The views of a scene show one set of named points, each view turned or mirrored, and shifted as a whole, with a little noise and some points left out.

Scene 1
View 1
k191: [-12  16  14 -22 -22 -12  27  -6   4 -15  13  10  45 -16  11  -8   5 -31
  29 -39 -13 -16  16   1  -4 -20 -15  29  -7   5  -8 -16 -16  30   2   8
   5  -2  14  -5  -5  14  14  17  23  -4   9   9  -6  -9 -16  -8]
k522: [ 43 -24  -4   1  12 -27  23  -3  -4 -10 -12   3  11  -9  17  19   3 -19
  11 -39  -3  -3  14 -12  15 -22  -4  21   0  -7 -17   4 -11  10   2  -7
  28  -2   4  -4 -22   3   8  14   7  -2  11  33  26   0  27   9]
k113: [  7  -3   3 -13 -11 -23  14   7  14 -10   0  -6  26   2  11  -3   3 -23
  26 -30 -16  -8   7   4 -15 -24   0  17   3  -4 -19 -15  -8  15   3   4
   9  -4  13   3 -11  22   4  16  13   9   9  25  10  -5   0  -4]
k765: [  4   4   7 -15 -11 -19  24  -5   5 -11   4   4  33 -10  14  -2   5 -25
  20 -36 -12 -11  14   0  -3 -18 -10  21  -6  -3 -15 -11 -13  19   4   5
   9  -5  12  -3  -8  12  11  13  15  -3   7  14   5  -6  -1  -2]
k340: [ 32 -19  -6  -5 -10 -32  -5  35  23 -12  -6 -12  18  16  -1   0  -1 -27
  42 -29 -13  -3  -1   9 -23 -50  12  21  15   3 -22 -22  -7  26  -5 -11
  22  -1   6   4 -26  30  -7  21   8  28  23  56  19  -3  13  -4]
k208: [ 33 -19  -1  -3  14 -25  33 -14  -4  -7 -11   0  10  -9  23  18   3 -13
  -3 -35  -7  -2  16 -12  15  -7  -7  12  -7 -15 -21   5  -8  -6  10   3
  22  -6  10  -1 -15   1  12  10   7  -9   3  17  26   0  22  12]
k699: [ 22  -8   1  -8  -5 -23  16   4   6 -11  -2   2  24  -4  10   5   2 -25
  25 -36  -8  -8  12  -2   0 -29  -4  24   0   0 -15  -9 -11  21   0  -4
  19  -4   7  -2 -17  14   7  16  12   7  14  31  13  -3  10   0]
k313: [ 24 -10   0  -7  -3 -26  18   5   7 -13  -4   0  23  -2  11   7   3 -23
  24 -36  -8  -7  11  -1  -2 -27  -2  21   1  -2 -17  -9 -10  18   3  -4
  19  -4   7  -1 -17  16   5  16  11   6  13  31  15  -3  11   1]
k75: [ 25  -9   4  -7   1 -22  25  -6  -1 -12  -3   7  23 -11  14  10   4 -23
  17 -41  -6  -8  15  -7   9 -21  -8  23  -5  -3 -14  -2 -13  18   1  -2
  20  -3   7  -4 -17   8  11  14  12  -3  12  25  15  -4  12   3]
k753: [  3   6   7 -15 -17 -17  19   1   4 -15   7   7  38 -10   9  -3   5 -31
  32 -40 -11 -14  13   1  -2 -29 -10  29  -2   5 -10 -15 -15  33  -1   0
  12  -2   9  -6 -12  17  12  17  20   1  14  22   1  -8  -6  -5]
k11: [ 20  -1   8 -10 -14 -15  22  -6  -8 -20   8  24  39 -21   4   4   4 -36
  36 -53   2 -17  19  -8  16 -36 -17  42  -6  12  -1  -6 -19  49  -8 -11
  23   1   1 -14 -22   5  14  20  22  -5  19  29  -1  -9   3  -4]
k637: [ 27  -9   3  -7  -4 -21  21  -1  -2 -16   0  11  28 -10  11   8   3 -28
  27 -45  -4 -10  15  -8  10 -32  -8  31  -2   4  -9  -5 -14  33  -3  -9
  23  -2   3  -8 -20   9  10  18  16   0  16  33  11  -4  11  -1]
k464: [-11  12  11 -21 -20 -15  25  -3   9 -15   9   4  40  -9  13  -8   5 -26
  28 -34 -15 -14  12   5 -10 -19 -10  23  -5   1 -14 -19 -13  24   4   9
   2  -6  16  -1  -5  18  11  14  19  -2   7  11  -3 -10 -14  -7]
k929: [ 29 -16  -3  -5  -6 -26   7  17  12 -13  -4  -2  21   4   6   4   1 -26
  35 -36  -9  -7   7   3 -10 -40   3  24   6   2 -17 -13  -9  26  -4  -7
  20  -2   6  -1 -22  22   0  19  11  14  18  44  16  -3  11  -1]
k159: [ -7   9  10 -19 -14 -17  27  -6   6 -12   6   0  37 -10  15  -5   5 -23
  20 -32 -15 -11  12   2 -10 -13  -9  17  -7  -4 -15 -15 -12  13   8  10
   4  -6  17   0  -4  15  11  13  17  -1   5   9   2  -8  -9  -5]
k967: [ 38 -19  -2  -1   7 -26  26  -6  -5 -11 -10   5  13  -9  16  17   2 -19
  11 -40  -2  -6  14 -11  16 -20  -6  22  -2  -5 -17   2 -12  12   3  -6
  27  -4   4  -5 -20   3  10  13   9  -2  11  29  21   0  23   7]
k932: [  2   6   9 -15  -5 -15  37 -21  -4 -13   3   9  32 -21  21   3   6 -20
   9 -39 -10 -13  19  -7   8  -5 -17  19 -13  -7 -11  -4 -15   9   8  10
   9  -6  13  -4  -4   4  19  10  18 -13   1   1   5  -6  -2   3]
k206: [  8   1   3 -13 -18 -21  12  13  13 -15   5   2  35  -1   5  -7   2 -30
  36 -34 -13 -11   9   5 -14 -34  -3  25   2   4 -14 -18 -11  29  -2  -1
  11  -2  11  -2 -13  23   5  19  16  10  15  30   5  -9  -3  -7]
View 2
k929: [  8   9  11  20   3   0  -7  19  16  12   9  19 -10 -16  -3  21   8  -8
 -34 -27  -7   2  30  15 -21   5 -22  21  19  -7  -6   5  -3  -9   4  16
 -27   6 -21   0 -10 -21 -22 -16  18 -24  24 -11  -5   0 -17   2]
k313: [  4   7   5  19  -5   7  -3   6  15   6  11   8   2 -20   5  23   7 -11
 -28 -19  -2   5  29   5 -16   2  -3  17  12  -5  -1   5   5  -6   6   6
 -26   8 -27  -1   2 -23  -8 -18  12 -22  22 -15   6  -5  -4   3]
k464: [ -7   6  19  37 -16  15 -35  21  17 -18   5   3  13 -23  16  32  -5  -9
 -45  -7 -11  27  17  19  -7   9   7  -2  -6 -15  -1  12   8 -19   9   8
 -22  -6 -24  16   0 -25 -14 -20   8 -24  23 -22  -8  -3  -2   0]
k753: [ -1   4  14  32 -15   6 -22  18  18 -13   8   4   7 -26  12  30  -7 -10
 -39 -18 -11  17  23  18  -9   7  -2  10   2 -18  -3  15   2 -18   8   2
 -30  -1 -23  12  -3 -24 -18 -16  11 -26  32 -16  -4  -4  -3  -1]
k699: [  3   6   7  21  -7   5  -8  12  17   5  10  10  -1 -20   3  23   3  -8
 -30 -21  -6   6  29  10 -15   4  -5  17  11  -5  -2   8   4 -10   7   8
 -26   7 -23   2  -2 -22 -14 -17  13 -23  24 -16   2  -2  -7   2]
k11: [  3  -5   3  26 -28  -5  -1  11  20 -17  15  -8   6 -36   8  31 -19 -13
 -29 -28 -17   8  32  16  -9   9  -4  22   8 -23  -1  21  -4 -14   8 -14
 -43   1 -23  12  -6 -25 -18 -13  12 -29  52  -8   5 -11   4  -6]
k208: [ -1  12  -5  11  -3  14   6 -14  14  14  10   2  13 -19   7  19  14 -10
 -12  -9  11   3  31 -13 -12  -4  18  13   8   9  10  -4  14   1  12   4
 -16  15 -35 -12  17 -24   9 -22   3 -14   9 -20  19  -8  10   7]
k765: [ -5   6  11  29 -13  13 -23  13  17  -7   7   4  11 -22  15  28  -1 -10
 -36 -11  -6  19  20  12  -9   6   7   5  -1  -9   2   9   8 -14   9   7
 -23   1 -26   8   3 -23  -9 -20   7 -21  21 -21   0  -5   1   3]
k206: [  1   7  19  31  -5   4 -24  26  16  -3   6  12  -1 -21   6  28  -2  -7
 -43 -22 -12  14  22  22 -15   7 -12  10   8 -15  -7  12   0 -15   5  13
 -27   0 -19  12  -8 -22 -22 -17  14 -25  27 -16  -9  -2 -14   0]
k340: [ 13  13  16  19  15  -2  -9  30  12  24   6  33 -20 -10  -9  20  13  -6
 -41 -33  -8  -1  29  22 -27   5 -36  23  27  -4 -16   2  -7  -9   1  24
 -25   5 -15  -1 -17 -19 -32 -16  25 -23  19 -10 -13   3 -31   4]
k967: [  4   7  -4  11  -7   4  11  -7  16  13  14   3   5 -21   4  20   8 -11
 -15 -20   4  -2  35  -4 -16  -2   5  22  14   1   6   2   9  -2  10   0
 -25  15 -32  -9   7 -23   0 -19   9 -17  21 -14  15  -8   3   3]
k932: [ -8   4   8  29 -22  16 -20   3  17 -15   8  -5  19 -26  19  32  -6 -12
 -30  -5  -2  22  20   5  -4   6  21   0  -7  -9   5  10  13 -14  11  -1
 -23   1 -28  10  11 -26   1 -20   2 -22  23 -24   6  -6  10   3]
k75: [  1   6   2  19 -12   6  -1   1  16   2  11   3   6 -24   6  26   2 -11
 -24 -19  -2   6  29   3 -13   2   4  16   8  -6   4   6   7  -6   8   0
 -27   9 -28  -1   5 -24  -5 -19   8 -20  26 -16   9  -6   3   2]
k113: [ -1  12  15  28   0  12 -25  21  15   3   4  15   2 -15   8  27   7  -7
 -41 -16  -5  14  20  15 -15   5  -5   6   6  -4  -5   5   6 -13   7  17
 -20   1 -23   6  -2 -23 -14 -19  11 -21  12 -19  -8   1 -10   5]
k191: [ -8   3  16  40 -24  12 -34  22  19 -25   6  -3  14 -27  19  35 -12 -10
 -44  -9 -14  27  16  21  -3  10   9   0  -9 -20  -1  17   5 -20   9   1
 -27  -6 -23  19   1 -25 -14 -18   7 -25  30 -18  -4  -5   2  -3]
View 3
k11: [ 33  -6 -20   7   6  18 -31 -23  -4  23  -7  21   5  -5  14 -10   0   5
   4  -2  28  -6  10 -36 -23 -13 -40  -8  17  40  -9   6   0  -8 -47  11
   4  17 -10  -3  -8  11  -6 -23  13  22  26  -1  -5   8   7 -19]
k313: [ 15   3  -8   3  12   9 -28 -22  -9  19  13  16  25  -3  10 -12   2  -4
   6   8  12   0  13 -13 -13   6 -38 -11  11  11  -6 -14   4 -10 -24  14
   8  -2   7  -7   2   4  -6 -12   6  25  10  -6  -4   1   2 -19]
k208: [ 16   5  13  -5  12  -4 -11 -23 -30  21  21  18  27   5  10  -1   9  -3
  18  18   0  17   7  -1 -14   8 -34  -3 -14  12 -15 -23   3  -9 -14   6
  -1 -18  20  -3  -4  -6 -10 -17  -3  21   6  -3  11 -13  -8 -26]
k522: [ 18  -1   4   6  20   4 -14 -26 -22  22  27  17  30  -6   9  -7   4  -1
  22  21   0   9  11 -13 -17  13 -47 -12  -1  14 -12 -17   3  -7 -27   9
  -2  -7  11  -2   0   6 -15 -19  -1  27   7  -8   8  -4   3 -23]
k932: [ 21  10  -2 -15  -6   0 -29 -15 -16  21  -9  25   4  15  14   1  10  -1
   2   0  21  11   3  -4 -13 -14 -16   6  -7  27 -13 -13   1 -11 -15   7
   9  -5   8  -5 -10 -14   5 -14   8  15  15   9  -4  -9 -13 -22]
k113: [  4  14 -16  -3   5   8 -37 -17   5  16   7  13  22  -3   6 -15   4 -10
  -9   3  17  -8  19  -2  -6   4 -27 -11  19   1   1 -18   5 -12 -14  20
  18  -1   8 -12   5   0   5  -6  12  23  12  -2 -14   0   0 -12]
k464: [ 12  15 -21 -11  -9   7 -44 -13   7  19 -15  18   7   6  10 -11   4  -6
 -16  -7  31  -5  13  -6  -9 -12 -15  -2  18  16  -3 -12   2 -12 -16  18
  21   5   1 -11  -3  -6  13  -5  15  16  20   7 -18  -1  -5 -13]
k699: [ 12   5 -11   4  11  10 -29 -22  -4  19  12  14  24  -6   8 -13   2  -4
   3   7  14  -4  17 -12 -13   5 -38 -13  16  10  -4 -12   4  -9 -25  16
  12   0   6  -7   2   6  -4 -13   8  24  13  -5  -7   2   4 -16]
k75: [ 19   4  -4  -1  10   6 -23 -23 -15  21   9  19  19  -1  10  -7   4  -1
   9   7  13   5  10 -14 -15   1 -36  -7   4  19  -9 -12   3  -9 -26  11
   6  -3   7  -5  -3   1  -7 -17   5  23  13  -3   0  -3   1 -20]
k191: [ 19  12 -23 -10  -8   9 -45 -14   5  17 -21  21   2   8  11 -10   6  -3
 -15  -9  36  -5  11 -13 -11 -18 -16   0  18  26  -6  -6   1 -11 -21  17
  19  10  -4 -10  -5  -7  12 -10  17  17  22   9 -18   0  -6 -14]
k159: [ 12  15 -15 -11  -5   6 -37 -15   0  19 -10  20   9   6  10  -9   7  -4
  -8  -4  26   0  11  -5 -10  -9 -17  -3  13  17  -5 -13   2 -11 -16  15
  16   2   6 -10  -4  -7   9  -7  12  20  17   5 -13  -3  -6 -15]
k967: [ 19   0   3   3  17   5 -15 -26 -22  22  22  17  26  -4  10  -6   5   0
  18  15   4   8  11 -13 -17   9 -43 -10  -1  16 -12 -15   4  -8 -26   8
   0  -8  11  -2  -2   4 -12 -20   0  23   8  -5   7  -4   1 -25]
k753: [ 16   8 -21  -2  -1  13 -38 -17   4  18  -7  18  11   0  12 -14   3  -1
  -8  -4  28  -6  14 -18 -14  -8 -28  -8  20  20  -3  -8   3 -12 -27  15
  14   8  -3  -9   0   3   2 -12  14  20  21   0 -13   3   1 -13]
k765: [ 13   9 -13  -7  -2   5 -35 -16  -4  19  -4  20  12   5  11  -9   5  -3
  -6  -1  24   1  11  -8 -10  -6 -23  -4  11  16  -6 -14   2 -10 -17  15
  16   0   5  -8  -2  -4   5 -10  11  19  16   3  -9  -2  -4 -16]
k637: [ 22  -1 -12   6  12  12 -26 -23  -8  21   8  19  18  -5  10 -11   1   0
   8   5  17  -3  13 -23 -18   1 -40 -11  12  24  -9  -6   4  -8 -36  12
   6   7  -1  -6  -3  10  -7 -19   7  25  17  -5  -4   3   7 -20]
View 4
k191: [-16  17  -6  -4  -3 -10  -1  -4  11  -5  -6 -27  11  -9  23 -35  -1  13
   7 -13   2  22  22  11  27  19  25 -10   6  -4  35   8  -4  -5   3  -6
   8  29  21 -17  28 -12  -5  -8  19   0   8  -9   6 -19  19  13]
k113: [ -6  14   0   5 -11   7   2 -17   3  -7  11 -19   9   1  28 -21  -6   3
  21   7  10  25  15   4  23  17  21 -14  -9 -13   5   0   7  -9   7  -5
  15  17  19 -18  15 -24 -11   7  29   0  -4  -6 -10 -18   6  -4]
k159: [-13  15 -10   2  -5  -5   0  -8  11  -2   6 -24  14  -6  26 -31  -9   3
   8   0  11  17  16   6  25  12  17 -14   5  -4  24  -2  -1  -6  10  -7
  12  20  17 -17  20 -12 -10   5  22  -2   6 -11  -2 -18  11  10]
k313: [  1   2   5   0 -13   4   5 -11  -4   0  11 -23   9   0  14 -11   1  11
  25   1  19  19   3  11  19  18  17  -5 -10 -20   4 -11   7 -13   1   5
   6  17  23 -20   5 -23 -17   3  15  -4 -16   3  -5 -18  11  -4]
k932: [-10   1 -14  -2  -6 -13   4   3  13   8   6 -32  16  -7  14 -29  -4   7
   3  -3  21   6   3  11  25   9   8  -7  10  -6  31 -17  -7  -8   7  -4
   4  20  17 -15  12   0 -20   0   5  -7   1  -5   6 -18  14  16]
k753: [ -9  14   3  -3  -8  -2   0  -9   2  -5  -3 -24   7  -4  19 -26   2  14
  17  -9   6  26  19  10  25  22  26  -8  -4 -10  21   5   3  -9  -2   0
   9  28  24 -19  21 -20  -7  -6  20   0  -3  -3   0 -19  17   5]
k340: [  7  16  21   7 -20  26   3 -32 -13 -15  15 -11   3   8  27  -5  -2   8
  45   9   6  44  17   1  20  27  35 -12 -30 -27 -22  12  22 -12  -4   5
  19  20  26 -23  11 -49  -5   9  38   4 -22   1 -24 -18   5 -25]
k967: [  7 -10   6  -2 -16   2  11  -4  -7   6  18 -26  11   3   5  -4   2  11
  26   4  29  11  -9  13  18  15   9   0 -10 -25   1 -24   7 -16   0  11
   2  16  24 -19  -4 -17 -25   3   5 -11 -24   6  -4 -18  12  -4]
k637: [  1   0  11  -6 -13   0   3  -6  -8  -2   2 -26   6  -1   6 -11   6  20
  26  -8  16  23   4  13  20  23  21   1 -12 -21  10  -6   7 -14  -6   9
   3  26  28 -20   9 -22 -13  -6  11  -7 -19   7   0 -19  19  -2]
k929: [  3  10  13   2 -18  15   4 -20  -9  -9  10 -19   6   5  19  -8   2  11
  35   4  11  32  11   7  19  24  28  -8 -21 -24  -8   1  14 -12  -3   5
  15  20  26 -22  11 -36  -8   5  27  -1 -20   2 -14 -18  11 -14]
k464: [-14  19  -8   0  -2  -8  -3  -8  12  -4   0 -23  11  -7  28 -34  -7   8
   9  -5   4  24  22   7  26  16  23 -13   3  -4  28   6  -2  -4   6  -7
  12  25  18 -17  27 -15  -7  -1  23   2   7 -11  -1 -19  14  11]
k206: [ -7  18   5   2  -9   5  -1 -16   0  -9   1 -19   6  -2  26 -22  -2  12
  24  -3   4  32  21   6  23  23  30 -10 -11 -13  10  11   7  -6   0   0
  15  25  24 -18  21 -29  -3  -1  30   2  -5  -5  -8 -18  13  -4]
k522: [ 10 -10   7  -1 -18   5  12  -6  -9   5  18 -27  12   4   4  -2   3  12
  28   4  30  12  -9  13  17  15   7   0 -13 -28  -5 -28   8 -19   0  13
   4  13  25 -20  -7 -21 -25   6   4 -12 -27   9  -6 -18  11  -7]
k11: [ -4   4  15  -9  -8  -8   1   1  -9  -4 -13 -30   4  -6   2 -18  14  30
  23 -22   8  26  11  17  22  30  28   6  -9 -19  27   2   1 -13 -13   9
  -4  38  33 -19  18 -20  -9 -20   7  -7 -15   7   9 -21  28   6]
k208: [  6 -12  -4   1 -16   0  12  -2   1  12  26 -29  17   2   7  -9  -4   3
  18  13  37   0 -15  12  18   6  -3  -5  -1 -19   3 -38   2 -17   8   6
   4   6  19 -18  -9  -9 -30  11   1 -12 -19   3  -5 -17   6   1]
k75: [  0  -1   4  -3 -12   0   6  -5  -3   2   8 -28  10  -1   9 -14   1  13
  22   0  21  15   0  13  20  17  13  -1  -6 -18  10 -15   4 -13   1   6
   4  20  23 -19   6 -17 -19   0   9  -7 -15   4  -2 -18  15   0]
k765: [-10   9  -6   0  -7  -4   2  -7   7   0   4 -26  11  -4  20 -26  -4   8
  13  -4  13  17  12   8  23  15  17  -9   2 -10  20  -4   1  -7   5  -2
  10  21  20 -17  15 -13 -12   1  19  -2  -1  -6  -1 -18  12   7]

Which points are out of place in each view (at most two, in the order of its rows)? Write - if all are in place.
view 1 => k313
view 2 => k932
view 3 => k159
view 4 => -
